Each row is a point on a landscape with many valleys, with its height.
A ball rolls from a point to the lowest of its 2 nearest points, and stops where none of them is lower. Distance is the straight distance between rows; heights are no part of it.
J_34 height 7.50: [114  77 121 126  60  88 165 173 135  88 127 108  98  82 168 133 113  94
 111 177 109 182 198 154 143 148 132 148 127]
J_348 height 2.03: [ 52 127 114 114  83 128 144 124 152 104 138 146 143 124 149 174 184  85
 127 162  90 138 113 163 165 179 128 113 128]
J_803 height 3.29: [117 143 130 137 161  98 148 192  89 133  99 103 107 181 100  86  64 155
 107 104 127 179 113  98 109 142  70 148 131]
J_776 height 4.38: [153 150 123 117  80 170 162 201 167 137 139 158 176 148 132 161 144 105
 117 137 173  65 108 131  85  97 181 108 102]
J_92 height 1.87: [ 86 149 171 148 147 130  72  72 169 150 147 161 143 165  83 121 191  63
 161 129 116 105  76  97 155 145  76 123 145]
J_592 height 6.68: [176 143 121 127 148 146 163 177 135 123 108 107 162 136 103  98  40 128
  34 119 142 150 157 116  91 107 148 122 140]
J_548 height 3.12: [202 139 130 137 142 152 112  71 136 149 161 173 103 135  94 128 159 135
 105 130  75 144 134 127 148 120 118 140  99]
J_907 height 2.70: [ 34 162 100  98 157 146 142  77 132 120 127  76 135  76 149 161  99 119
 175 108  99 127 120 110 163 131 152 128 139]
J_473 height 4.95: [140  88 169 134 140  83  88  87 113 124 135 111 112 100 128 100 182 134
 154 152 117 118 139 128 146 130  80 175 105]
J_281 height 5.65: [222  64 125 156  60 152 123 111 101 156 137 119 142 124 131 120 127 123
  88 156 120 169 156 164 144 118 139 134 142]
J_503 height 5.38: [167 192 140 122 200 140 108 123 127 144 145 126 108 127 109 136  63 155
 130  66 140 111 135  82 109  90 132 110 152]
J_429 height 2.81: [137 107 177 185 129 130  70  68 159 145 147 178  82 137  88  97 169  98
 142 120  81 116 124  89 164  77 110 144 128]
J_320 height 5.05: [158 111 101 150  86 112 182 211  94  85 103  93 175 164 134 108  76 106
  67 155 174 152 161 129  70 120 117 141 131]
J_587 height 2.37: [205 143 136  87 158 178 133 118  94 141 142 125 168 110 119 138  99 124
 115  99 107 150 153 123 142 106 138 120 112]
J_676 height 2.73: [128 113 126  73  86 140 128 126 118 144 115 148 153 124 137 115 174 143
 140 131 144 156 122 147 136 173  98 163 118]
J_161 height 2.79: [123  64  80 135 117 110 142  89  69 134 113  96 102 124 142 101 135 131
 117 149  91 200 153 171 151 133 122 126 128]
J_724 height 7.08: [128 118 120 110 113 125 160 128 178 118  96 164 132 119  94  93 148 106
  59 155 167 129 149 149 100 154 135 144 109]
J_271 height 6.33: [116 118  53 110 111 103 157 155  75 106 113 109 115 150 162 118 130 174
 100 146 148 173 141 158  93 148 123 140 146]
J_576 height 4.97: [168 183 161 114 196 109  98 144 122 146 162 139  91 154 104 125  90 132
 166  75 176  87 123  89 118 106 102 108 124]
J_462 height 5.34: [132 193 143  98 189 136  98 105 144 174 153 193 119 166 104 136 155  98
 149  81 140 116 103 111 141 134 115 102 120]
J_200 height 1.41: [158 115 180 126 148 120 131 141 123 169 133 115  64 128  75  59  51 106
 143  97 144 160 123  85 147 118  66 158 127]
J_725 height 2.51: [ 80 114 165  94 167 100 133 125 131 148 129  89  69  99  90  78 116 106
 172 116 139 126  98 113 159 135  76 156 105]
J_540 height 6.36: [ 50 132 121 140  70 175 158 138 159 100 133 125 161 136 151 206 127  81
 193 156 101 113  99 133 147 134 163  92 134]
J_901 height 2.57: [ 53 139 159 121 183  85 109  68 147 129 185 103  74  78 140 153 134  84
 182 141  87  97 150 119 179 131 113 131 126]
J_169 height 4.41: [ 97 121 122 146  98 136 169 148 159  73 108 113 145 102 147 179 113 122
 126 169 157  76 142 157 102 138 172 105 137]
J_5 height 3.62: [151  71 136 167 137 109 112  87  85 148 125  91  77 110  78  88 147 135
 103 139 103 165 118 148 179 111 110 143 133]
J_726 height 1.18: [ 69 135 144 147 132 129 118 104 189 148 133 126  51 133  87 129 125 102
 161 107 113  88  78 139 151 145 112 116 146]
J_87 height 4.19: [109 134 156 135 195  72 108 124 105 117 127  93 100 145 117 121 120 147
 185 120 157  95 113 117 115 130  95 130 111]
J_279 height 2.52: [155 178 105 110 114 162 110 119 127 142 149 202 179 176 175 172 184 151
 118 134 135 104 112 133 104 144 139 110 123]
J_260 height 4.93: [148 168 117 106 120 199 145 127 152 120 137 178 180 141  91 161 145 119
  89 109 110 132 111 112 139 118 155 109 119]
J_420 height 4.57: [115 113  98 101  80 115 158 167 111  96 132 100 121 125 171 167 139 144
 137 164 114 140 135 171 124 171 128 138 102]
J_597 height 4.99: [201 104 175 181 128 109  85 121 120 162 138 110  86 102  94  88  74 124
  64 130 114 181 158 123 162 120 122 153 175]
J_277 height 7.36: [130 158 146 118 155 120  71 161 100 144 127 166 191 132 188 119 146 164
 137  69 155 116 127  89 110 120 161  96 128]
J_329 height 4.11: [159  97 161 149  99 142 121 138 171 154 111 132 103  62  97  76 100 123
  45 144 101 158 150 121 156 115 151 176 150]
J_384 height 6.72: [167 200 113  96 193 120 134 160 135 137 146 189  95 147 139 141 107 132
  97  89 133 161 155 122 106 126 131 100 123]
J_508 height 6.10: [226 113 151 134  79 166 152 139 151 132 139 145 145 111 131 166  82 113
 115 153 127 128 180 140 113 120 157 118 132]
J_987 height 6.08: [ 99  96  50  94  80 132 198 184  92 107 110 117 134 139 160 127 143 135
 103 151 153 155 128 162 101 115 156 114 113]
J_137 height 3.75: [ 99 142 145 144 108 157 108 185 134 120 128 122 180 114 196 165 126 179
 142 110 130  66  92 115 101 120 169  93 135]
J_701 height 5.44: [ 36 164  96 113 110 128 135 201 135 141 115 135 182 140 190 141 175 115
 106 131 130 107  74 157 142 165 168  89 121]
J_766 height 2.02: [205 129 160 120 145 170 114  74 125 155 149 110 145  61 102 119  86 110
 114 113 100 154 163 106 168 102 134 152 142]
J_442 height 3.01: [ 80 136 105  75 127 133 127 128  87 146 103 150 172 147 149 103 185 144
 146 112 160 153  94 132 136 157 117 134 112]
J_741 height 3.82: [112 131 130 129 176  80 102 139  61  94 119  87 141 135 156 138 137 174
 158 119 144 121 125 123 112 132 106 119 127]
J_495 height 3.06: [153 114  97  99 188  94 122 109  63 162 125 116 122 170 112  63 144 150
 146 106 173 146 122 115  98  91  86 141 117]
J_98 height 3.25: [119 146 148 148 211 118  98  93 122 136 135 141 143 162 108 118 141 140
 171  85 148  66 101  86 113  76 138 101 115]
J_438 height 3.47: [150 103 176 171 137 123  99  78 147 120 106 142 113 116 129 150 105 168
 139 148 100 110 153 133 115 149 122 126 140]
J_273 height 5.37: [134 163 162 111 157 154 105  78 170 153 135 173 133 116  74 134 137 110
 142  90 132 130 125 107 151 131 117 123 149]
J_407 height 2.34: [ 38 149 161 134 173  97  97  56 163 139 154  88 108  82 138 155 149  81
 191 145 119  75 100 119 165 136  92 139 162]
J_798 height 6.92: [205  86  99 113  71 148 133 128  67 145 134  99 149 151 162 132 127 157
 160 147 136 144 142 152 105 124 110 148 122]
J_705 height 8.09: [ 95 154 127 124 137 115 141 205  92  82 108  70 152 112 138 141  69 165
 110 106 137 150 124 104 115 139 123 134 161]
J_535 height 6.89: [ 81 140  97 106 145 101 163 169 152 116  87 144 119 143 118  97 139 141
  68 141 165 132 119 151  92 162 136 129 112]
J_520 height 4.71: [161  91 187 154 123 103  79 113 116 123 124  94 115  80 128  97 117 140
 128 140  96 142 161 117 154 129  99 174 135]
J_998 height 3.16: [134 136 159 156 159 124  94  76 137 130 119 172 120 150 117 159 152 168
 148 132 135  94 125 135 115 148 115 101 138]
J_233 height 6.50: [ 52 142 110 104 165 100 167 140 141 118 122 110  68 110 109 134  81 123
 125 115 105 157 143 141 148 152 150 108 130]
J_963 height 4.28: [116 125 127 123 114  96 149 166 126  88 113  90 106 112 120 134 106 147
  98 158 116 156 142 154 129 177 110 155 125]
J_715 height 5.91: [ 63 123  77 103  86 136 188 188 130 105 114 134 148 138 161 157 149 104
 134 143 142 132 116 155 125 127 185  92 105]
J_632 height 5.50: [158 114 108 178 113 112 145 183  82  99 102  63 157 170 135 124  58 144
  74 143 124 172 155 151 105 132 109 122 160]
J_307 height 3.14: [187 119 178 161 155 124  79  84 147 172 166 170  60 103 103  90 135  87
 130 111  84 128 152  90 173  67 123 152 113]
J_881 height 4.59: [112 108 126 141 103 146 153 116 179 109  94 106 132 100 115 126 106 135
 105 148  87 117 125 154 124 151 160 141 118]
J_19 height 3.48: [215 161 127 112 154 129 133 121 139 144 149 163  95 130 118 129 107 136
  76 136  91 163 162 138 122 143 125 141 103]
J_825 height 2.46: [ 42 124 138 113 157 139 132  73 137 117 130  90 129  78 108 117 145  90
 171 121  78 132 111 113 181 126 120 150 116]
J_188 height 3.23: [161  56 106 163  97 115 109  94  74 166 127  95  91 116 132  69 140 138
  75 163 101 197 132 165 163 127 114 159 148]
J_269 height 3.04: [175 132 133  73 134 138 118  98  96 148 147 150 159 128 112 118 174 144
 132 119 143 141 127 126 137 143  90 159 101]
J_552 height 2.43: [106 111 146 108  89 143  89  88 140 140 129 170 156 126 122 114 216 105
 141 133 114 145 115 125 155 157  88 159 130]
J_966 height 5.06: [111 146  88 111 108 125 101 172  98 135 132 148 162 152 195 124 181 195
 109 108 138 109  90 129  94 138 143 125 122]
J_753 height 4.49: [158 149 126 135 141 112 120 167 128 103 115 124 127 156 129 141 116 191
  88 127 130 114 128 136  90 150 124 127 127]
J_999 height 4.82: [165 138 138 107 172 109 128  71 134 156 173 189 103 158  80 101 173  70
 171 110 165 119 122  99 146  86  87 128  93]
J_829 height 3.83: [129 125 133 153 131  87 143 165  95 109 105  90 102 146  92 102  77 142
  98 138 123 199 141 128 132 162  69 164 151]
J_440 height 5.12: [185  88 175 150 174  78 100  84 129 150 154 116 100 112  89  74 142 109
 149 142 136 110 148 106 142  82  96 165 108]
J_2 height 2.61: [186 134 160 139 203 136 120  42 141 148 162 127 136  97  79 109 112  91
 145 124 109 114 146  89 157  59 132 144 114]
J_579 height 7.84: [ 70 145 106  93 105 142 182 135 171 114 164 106 127  85 167 187  74  89
 134 147  89 116 170 142 150 150 183 118 117]
J_846 height 2.48: [115 101 171 184 104 140  67  96 158 124 122 165  94 101 112 119 180 131
 105 139  77 123 134 113 174  95 124 154 156]
J_229 height 6.99: [219 136 102 123 116 132 147 149  95 135 136 131 142 154 115 111  85 135
  46 144 142 187 174 143 108 133 112 138 141]
J_249 height 4.15: [ 88 124 119 141 124 114 159 127 137  73 125 115 111  99 151 192  98 141
 127 161 113 121 169 159 132 150 165  95 143]
J_513 height 7.31: [207 154  74  98 115 135 145 182  83 130 155 142 151 164 172 121 103 155
  50 123 144 167 160 126  74 108 122 135 140]
J_621 height 4.69: [189 143 101 101  98 184 160 175 124 129 147 169 170 144 138 165 139 129
  99 113 131 119 128 122 109  85 173  98 111]
J_358 height 2.16: [109 150 133 111 146 135  87  63 135 151 145 179 182 174 116 108 214  84
 161 133 132 131  96 106 140 151  88 148 104]
J_947 height 4.64: [146 115 126 135  98 107 177 179 130  82 101  92 145 112 103 102  83 114
  59 170 158 149 156 140 104 153 119 159 120]
J_649 height 5.33: [141 129  72 116 104 138 149 125 140 128  98 183 155 166 148 119 154 147
  92 131 161 142 145 146  80 141 157 127 128]
J_471 height 4.00: [135  88 116 154 173  97 129  76  79 133 127  91  92 146  72  93 159 133
 151 128 137 125 109 136 149  87 102 122 112]
J_722 height 3.15: [142 128  90 128 122 126 134  95 146 150 116 189  99 161  92 107 165 152
  97 129 137 152 131 141 112 142 120 136 135]
J_265 height 1.29: [106 170 178 117 147 119  94 120 195 165 127 123 103 115 110 126 100 121
 146 110 140 101 111 123 124 180  96 146 164]
J_647 height 1.88: [ 71 125 157 134 134 134 113  89 115 103 126 126 171 119 159 177 167 120
 189 147 115  98 109 139 147 159 123 109 124]
J_387 height 1.91: [ 80  92  92 124 117 119 135  70  75  91 129 132 151 134 140 138 192 111
 181 148 113 164 131 130 157 129 118 124 110]
J_646 height 4.34: [102  88  75 131  60 138 139  92 132 119 121 157 112 124 138 104 194 128
 108 166  92 171 129 152 141 141 118 169 130]
J_615 height 2.91: [159 159 141 133 220 136 127  70 139 148 158 131 132 135  80 119 111 109
 170  98 138  77 114  80 132  52 132 118 109]
J_121 height 2.69: [181 124 160 118 160 168 120  77 109 123 132 119 194 112 122 142 114 128
 163 113 119 101 144 101 131  93 142 123 117]
J_736 height 3.96: [131  88 133 180 116 114 126 109 145 139 117 126  45  99  65 100 126 132
  96 130 110 150 118 142 168 117 134 132 154]
J_500 height 6.17: [ 92  91 106 144  64 155 187 143 132  97 134 117 124 126 139 195 127  95
 181 160  96 133 138 148 146 106 172  94 121]
J_601 height 4.58: [123 108 152 148 146 104 113  75 145 128 160 155 101 152  54  97 180  73
 181 123 161  87  97  97 160  82  87 138 110]
J_934 height 2.56: [146  75 155 166 124  61 105 125 101 134 130 106  29 143 112  67  98 104
 167 117 139 158 143 116 146 120  68 149 129]
J_823 height 4.37: [ 99 110 131 144  93 148 146 110 202 129  99  97 108  51 109  99  89 122
  82 149  97 133 137 132 144 130 154 175 151]
J_7 height 2.67: [ 70 158 137 124 160  87 143 184 137 123 109 102  69 149 110 105  63 138
 148  97 138 149 105 118 120 161  92 132 132]
J_227 height 1.72: [ 68 156 163 119 128 126  95  97 182 138 127  88 117  67 151 151 115 125
 153 138 109 100 114 136 140 182 101 158 169]
J_288 height 2.19: [ 74 103 163 188 103 147  91  76 143  94 135 123 107  74 131 152 161 119
 136 158  59 120 129 111 187 104 130 137 161]
J_305 height 7.41: [138 120 120 108  77 172 187 189 154 115 107  98 157 105 107 142 103 123
 107 140 164 100 114 143 111 117 169 132 123]
J_205 height 5.28: [ 75 156  79 115  82 120 116 206 130 154 133 165 182 138 204 102 196 153
  81 121 162 111  79 135 108 141 164 113 122]
J_677 height 7.22: [161 125 129 120  89 171 159 148 147 119 107  76 156  82 103 141  58 144
 102 132 146 126 137 129 123 123 150 148 157]
J_627 height 5.76: [109 104  89 128  67 121 181 192 148 120 102 137 138 157 166 152 144 104
 160 158 177 107 133 159  82 119 172 108 103]
J_703 height 5.79: [ 64 166 121 113 122 137 126 208 164 132  98 129 184 108 164 116 112 146
  98  95 164 108  99 115 109 140 184 104 145]
J_336 height 3.02: [173 119 160 129 134 160 110 127 110 122 106 112 177 131 157 149  83 163
 161 111 121 107 148 114 100 123 146 111 127]
J_416 height 3.13: [148  95 153 145  60 163 128 116 156 116 125 151 151 123 143 165 156 135
 149 159 105 106 125 150 130 144 128 133 122]
J_774 height 2.06: [ 88 140 178 136 150 120  77  52 169 140 130  96 125  59 132 134 126 121
 179 134 142  82 125  97 144 131  89 168 168]
J_406 height 4.68: [165 111 126 152  90 145 157 147 157  89 109 141 161 134 136 160 120 136
 100 168 163  73 151 149  75 125 167 106 115]
J_838 height 3.28: [147 102 114 138 155  81 118 116  82 152 110 109  67 175 109  71 105 144
 150 111 142 170 139 129 114 128  77 142 124]
J_367 height 5.89: [194  62 163 158  46 150 129 148 138 136 124 101 132  90 133 137  95 119
 134 156 119 144 161 146 139 121 142 144 143]
J_22 height 6.18: [ 29 173 109 103 187 102 121 127  98 116 142 123 127 135 144 159 159 122
 159 103 109 118 100 134 165 141 148  85 114]
J_176 height 4.78: [215 118 165 142 171 106  94  92 101 153 144 120 105 129  95 103 101 129
 126 117 123 153 168 115 139 112  97 136 124]
J_118 height 4.30: [ 95 103 127 130 153 108 140 100 107 129 137 127  70 147  64  99 163 101
 181 107 159 111  80 121 163 102  89 114 107]
J_491 height 0.63: [136 157 179 125 133 121 108 133 174 157 140 120  61 121  91  93  57 110
 166  86 155 117 121  88 134 142  77 166 146]
J_426 height 6.34: [158 115 116 109 131 155 143 184  97 127 102 112 172 132 130 111  94 161
  70  90 145 153 142 127  98 102 150  96 153]
J_490 height 4.05: [159  75  74 144  24 169 164 109 136 132 121 160 140 151 123 122 170 113
 117 167 114 159 129 146 121 115 140 153 124]
J_890 height 7.59: [105 125 102 119  96 136 196 193 135  79 105  57 148  89 123 136  64 105
 102 155 171 105 141 138 101 114 171 129 125]
J_886 height 7.55: [195 171 105  83 119 135 116 183  82 139 154 154 168 154 194 131 118 163
 112 104 141 151 148 107  78 133 122 144 117]
J_721 height 3.22: [201 149 128 130 184 104 109 155  65 152 148 113  98 182 102 100  93 157
 101  89 149 149 133 109 104  96  82 119 133]
J_619 height 5.36: [239  98 150 155 103 123  89 106  86 160 159 122 123 116 136 105 117 130
  70 152 113 188 173 141 155 127 110 157 151]
J_29 height 7.38: [138 108 128 130  83 129 136 222  88 121 129  89 149 141 186 165 113 166
 171 116 146 116 114 127  92 103 147 105 127]
J_596 height 2.36: [117  78  71 126 119 136 137  57  64 133 106 121 136 147 123  91 173 136
 147 133 115 184 130 144 135 117 112 140 134]
J_925 height 1.53: [ 91  91 150 159 129 124 105  52 114  85 132 139 174 135 132 140 200 104
 185 169 106 117 123 113 148 121 103 135 108]
J_248 height 7.83: [ 78 164 110 123 132  96 169 212 130  58 115  81 140 112 143 147  78 133
  84 152 150 119 136 127  99 154 144 131 131]
J_414 height 4.27: [111 105 153 173 139 100 108 100 144 130 130  92  32  94  89 114  98 129
 158 121 114 122 125 127 166 116 113 133 154]
J_64 height 5.77: [104 160 132 114 174 140 115 133 128 136 106  96 132 110 105 121  95 174
 133  74 143 110 103 102 123 116 139 121 153]
J_789 height 7.63: [107  91  97 114  72  99 198 163 144  87 143 119 104 107 160 160 112  63
 134 182 128 138 192 162 123 134 170 118  92]
J_441 height 5.56: [114 129  57 121  63 145 149 154 139 136 115 175 168 180 189 133 168 140
 136 146 165 108 116 145  69 131 172 127 123]
J_980 height 4.56: [150 143 172 129 182  88 110 123 142 137 157 106  95 150  99 103  99 110
 194 110 184  52 100  97 124 109  88 135 106]
J_347 height 1.94: [ 64 166 159 147 160 136  85 107 118 137 116 140 193 147 169 171 167 130
 165 136 133  72  79 131 138 161 130  85 147]
J_723 height 3.85: [114 119 137 172 152 107 130 110 129  90 100  92  98 111 130 157  69 170
 135 146 107 126 151 144 119 147 140 111 159]
J_887 height 7.11: [174 182 132  86 222 129 124 100  92 126 175 157 156 131 122 145 167 110
 141 108 127 117 133 100 139  81 123 113  89]
J_216 height 5.59: [ 39 178 111 108 128 148 136 168 169 138  99 110 181 108 164 151 125 115
 114 122 141  89  80 145 135 166 172 103 155]
J_213 height 3.26: [ 54 173 104 116 151 121  89 129  86 152 119 156 182 173 152 106 214 129
 144 107 159 123  63 113 148 139 130 107 118]
J_948 height 7.24: [ 93 117 136 117  95 115 147 141 200 107 104 142 152 110 139 125 154  77
  96 168 157 101 145 165 102 182 144 135 119]
J_781 height 3.76: [188  94  83 136  38 164 167 136 141 154 138 165 133 171 133 158 155 120
 153 167 145 128 129 148  86 104 149 137 117]
J_408 height 2.80: [143 117 140 154 106 138 105  87 175 137 127 180 103 136  85 121 177 133
  96 138  93 137 130 136 142 137 119 141 131]
J_542 height 5.00: [195 102  85 136  87 134 165 151 123 111 107 144 162 159 146 128 115 131
  88 152 174 126 169 151  65 109 163 113 128]
J_27 height 6.48: [174 181 105 103 166 128 148 174 151 115 132 181 148 138 149 126 106 127
  54 112 144 140 173 116  77 115 169 101 112]
J_43 height 1.52: [ 64 118 122 138 124  99 128 113 174 139 125 151  49 149 109 117 169 109
 143 128 102 129 102 159 147 159 103 118 123]
J_463 height 2.09: [104 118 155 106 170 112 148 156 103 154 113 103  71 147  86  69  79 127
 168  89 165 138  98  99 135 128  77 130 111]
J_405 height 1.92: [105  85 133 144 111  79 105 123 140 144 134 139  10 137 126  86 150 120
 160 122 120 139 131 142 151 138  80 144 121]
J_583 height 6.29: [140 180 115 101 136 129 116 197 154 137 139 195 178 134 181 127 137 143
  66  95 160 120 139 110  86 127 179  95 122]
J_51 height 3.41: [142 106 103 118 146 124 108 128  51 116 120 107 175 148 161 124 171 178
 147 106 143 118 115 124 102  98 125 114 120]
J_60 height 2.83: [186 133 130 132  92 178 128  91 145 125 149 194 160 153 141 178 155 136
 127 152  96 121 140 134 119 136 132 118 110]
J_764 height 7.37: [107  93 152 119  56 116 149 171 182  99 108 122 124  74 149 125 123  93
 112 165 133 139 166 153 131 159 136 158 131]
J_913 height 6.01: [138  67 117 164  79 139 164 127 108 104 122  79 118  98 146 168  98 118
 143 167  88 148 155 167 152 118 167 101 136]
J_398 height 1.86: [ 93  89 160 185 154 116 103  49 117  96 134 115 114 103 107 138 165 123
 166 159  88 111 126 120 160 105 115 129 124]
J_196 height 4.79: [ 62 154 118 149 141 138 140 106 214 116 101 116 115 118 109 145 120 123
 103 143 103  82 100 150 118 157 156 124 145]
J_814 height 4.40: [192 120 168 136 138 121 105 126 106 127 120  88 133 120 106 109  76 152
 114 125 106 153 149 123 131 148  96 159 137]
J_139 height 3.38: [129 165 162 124 138 159 106 141 156 129 115 122 175 120 166 166  83 175
 135 112 133  79 121 112  97 146 153 121 147]
J_252 height 6.51: [ 64 125 114 122  85 174 138 148 112 102 118 122 185 158 151 165 164 102
 194 126 109 127  79 122 151 131 151  99 105]
J_808 height 7.56: [111 106 131 129 107 145 146 166  97 101 123  77 144 119 175 176 105 158
 181 129 104 103 119 140 124 120 158 103 114]
J_240 height 5.81: [157  80 117 172 105 116 146 138  96 102 104  59 129 128 143 136  72 140
  98 163 105 160 161 176 129 139 148 111 145]
J_409 height 7.17: [177 104  97 101  73 150 138 191  78 157 133 126 154 162 176 141 141 162
 162 113 156 133 121 132  86  97 141 118 123]
J_445 height 6.98: [180 151 134 138 124 147 155 140 162 131 116  94 140  90  84 113  33 131
  54 139 141 149 153 110 117 136 132 168 161]
J_755 height 6.35: [ 60 141 117 104 187  79 142 114 109 123 152 115  63 131 120 143 116 118
 168 106 106 140 136 135 159 139 125  99 105]
J_635 height 2.23: [110 163 147 135 119 160 103 118 154 140 124 170 191 166 149 180 172 127
 123 146 125  83  84 141 122 173 131  95 143]
J_204 height 1.57: [ 57 155 154 156 156 129  94  84 169 149 126 141 123 153 108 157 163  94
 159 127 119  88  74 131 148 171 103  99 169]
J_35 height 6.64: [190 106  77 118  87 128 137 125  80 133 115 112 134 155 145 108 119 167
  96 147 147 172 152 160  96 143 110 158 151]
J_20 height 4.61: [148  99 169 197 128  97  83 114 132 150 128  77  46  81 101  85  65 128
 118 124 112 146 137 103 164 106 120 160 180]
J_206 height 3.99: [165 151 137 113 160 118 120 151 128 146 126 140  89 152  83 115 106 163
 107  96 148 139 123 123 117 142 104 129 127]
J_924 height 4.07: [110 133 122 151  78 162 137 193 147 119 129 160 181 150 171 175 161 145
 125 135 151  68  91 130  95 107 181  85 124]
J_610 height 5.17: [107 138 130 117 139 161 126 100 135 128 105 153 154 137  77 125 154 132
 124  96 120 134 101 119 144 138 125 120 132]
J_477 height 6.05: [136 131 124 117 113 142 129 211 136 119 114 145 187 118 164 121 103 150
  87  83 160 122 134 103  83 104 183  93 150]
J_247 height 2.31: [184 126 173 152 158 141  82  51 146 167 153 104 119  55 105  94  94 116
 128 125 106 118 150  83 163  74 126 181 143]
J_124 height 3.42: [135 103 134 156  47 178 152 148 163 134 130 162 152 164 129 188 152 109
 183 160 127 105 107 138 109 119 147 109 116]
J_593 height 6.94: [175 202 128  90 223 110 118 137  98 134 170 160  81 135 144 140 123 112
 148  94 131 147 140 112 126 109 103 107  96]
J_284 height 3.53: [186 105 163 143 128 120  98  92 149 161 162 173  42 139  98  85 120  84
 166  94 134 111 138 107 160  93 102 129 107]
J_688 height 6.67: [ 54 123  91 111 134 134 128 136  62 103 125 117 186 147 177 136 185 131
 173 108 112 131  93 119 144 112 153 101  92]
J_432 height 6.69: [ 36 167 103 118 172  85 155 175 171 111 104 118  93 130 129 123 106 124
  98 125 142 115 119 146 110 160 151 105 132]
J_403 height 2.26: [ 35 126 130 110 105 152 140 103 152 107 148 115 131  87 123 153 157  83
 135 142  55 140 115 131 191 153 130 136 125]
J_496 height 4.80: [131 137 118 109 103 131 127 164 128 116 113 122 151 149 168 155 154 175
 122 140 132 104 108 158 100 170 132 130 109]
J_80 height 2.82: [168 162 122 122 162 133  97 101 110 140 141 179 138 169 149 158 162 180
 128 117 127 105 128 123 100 131 119 115 116]
J_970 height 5.10: [141 146 122 100 152 124 117 101 127 175 144 188  81 179  90  95 165 116
 154  91 159 127  99 117 131 126  88 122 107]
J_782 height 7.74: [ 84 134 111 100 101 108 189 167 164  80 137  93 122  84 160 153  62  76
 112 168 119 133 183 144 125 158 165 141 103]
J_918 height 2.99: [ 86 124 128 121 142 141 131  84 138 121  90  63 127  72 131 122  74 143
 162 107 107 138 135 116 137 133 137 147 151]
J_526 height 7.23: [158 181 121  88 169 150 106 134  91 137 161 184 188 133 176 152 169 129
 137  84 133 130 133  95 128  98 151  96 103]
J_658 height 2.98: [164 130  86 107 167 144 114 100  51 140 146 142 176 164 126 104 179 160
 114  97 140 132 112 106 109  71 123 122 116]
J_867 height 3.80: [187 135 155 120 122 144 125 132 183 138 126 150 122  99 102 114  97 127
  70 138  96 138 159 133 128 151 137 163 113]
J_515 height 2.33: [191 156  93  98 204 113 112 116  60 160 170 151 109 166 131  99 144 146
 116  86 151 140 132 103 102  67 101 112 116]
J_581 height 6.02: [ 31 178 120 121 176 126 109 140 127 129 115 107 138 108 141 140 136 152
 143  78 136 101  80 111 144 129 157  96 158]
J_699 height 1.78: [ 48 145  95 127 122 112 130 114 168 127 118 160 108 164 116 143 198 105
 108 151 111 132  88 166 134 182 118 113 134]

For each start below, name the point where the ball stops.
J_273 -> J_766
J_948 -> J_515
J_462 -> J_925
J_619 -> J_925
J_579 -> J_925
J_542 -> J_925
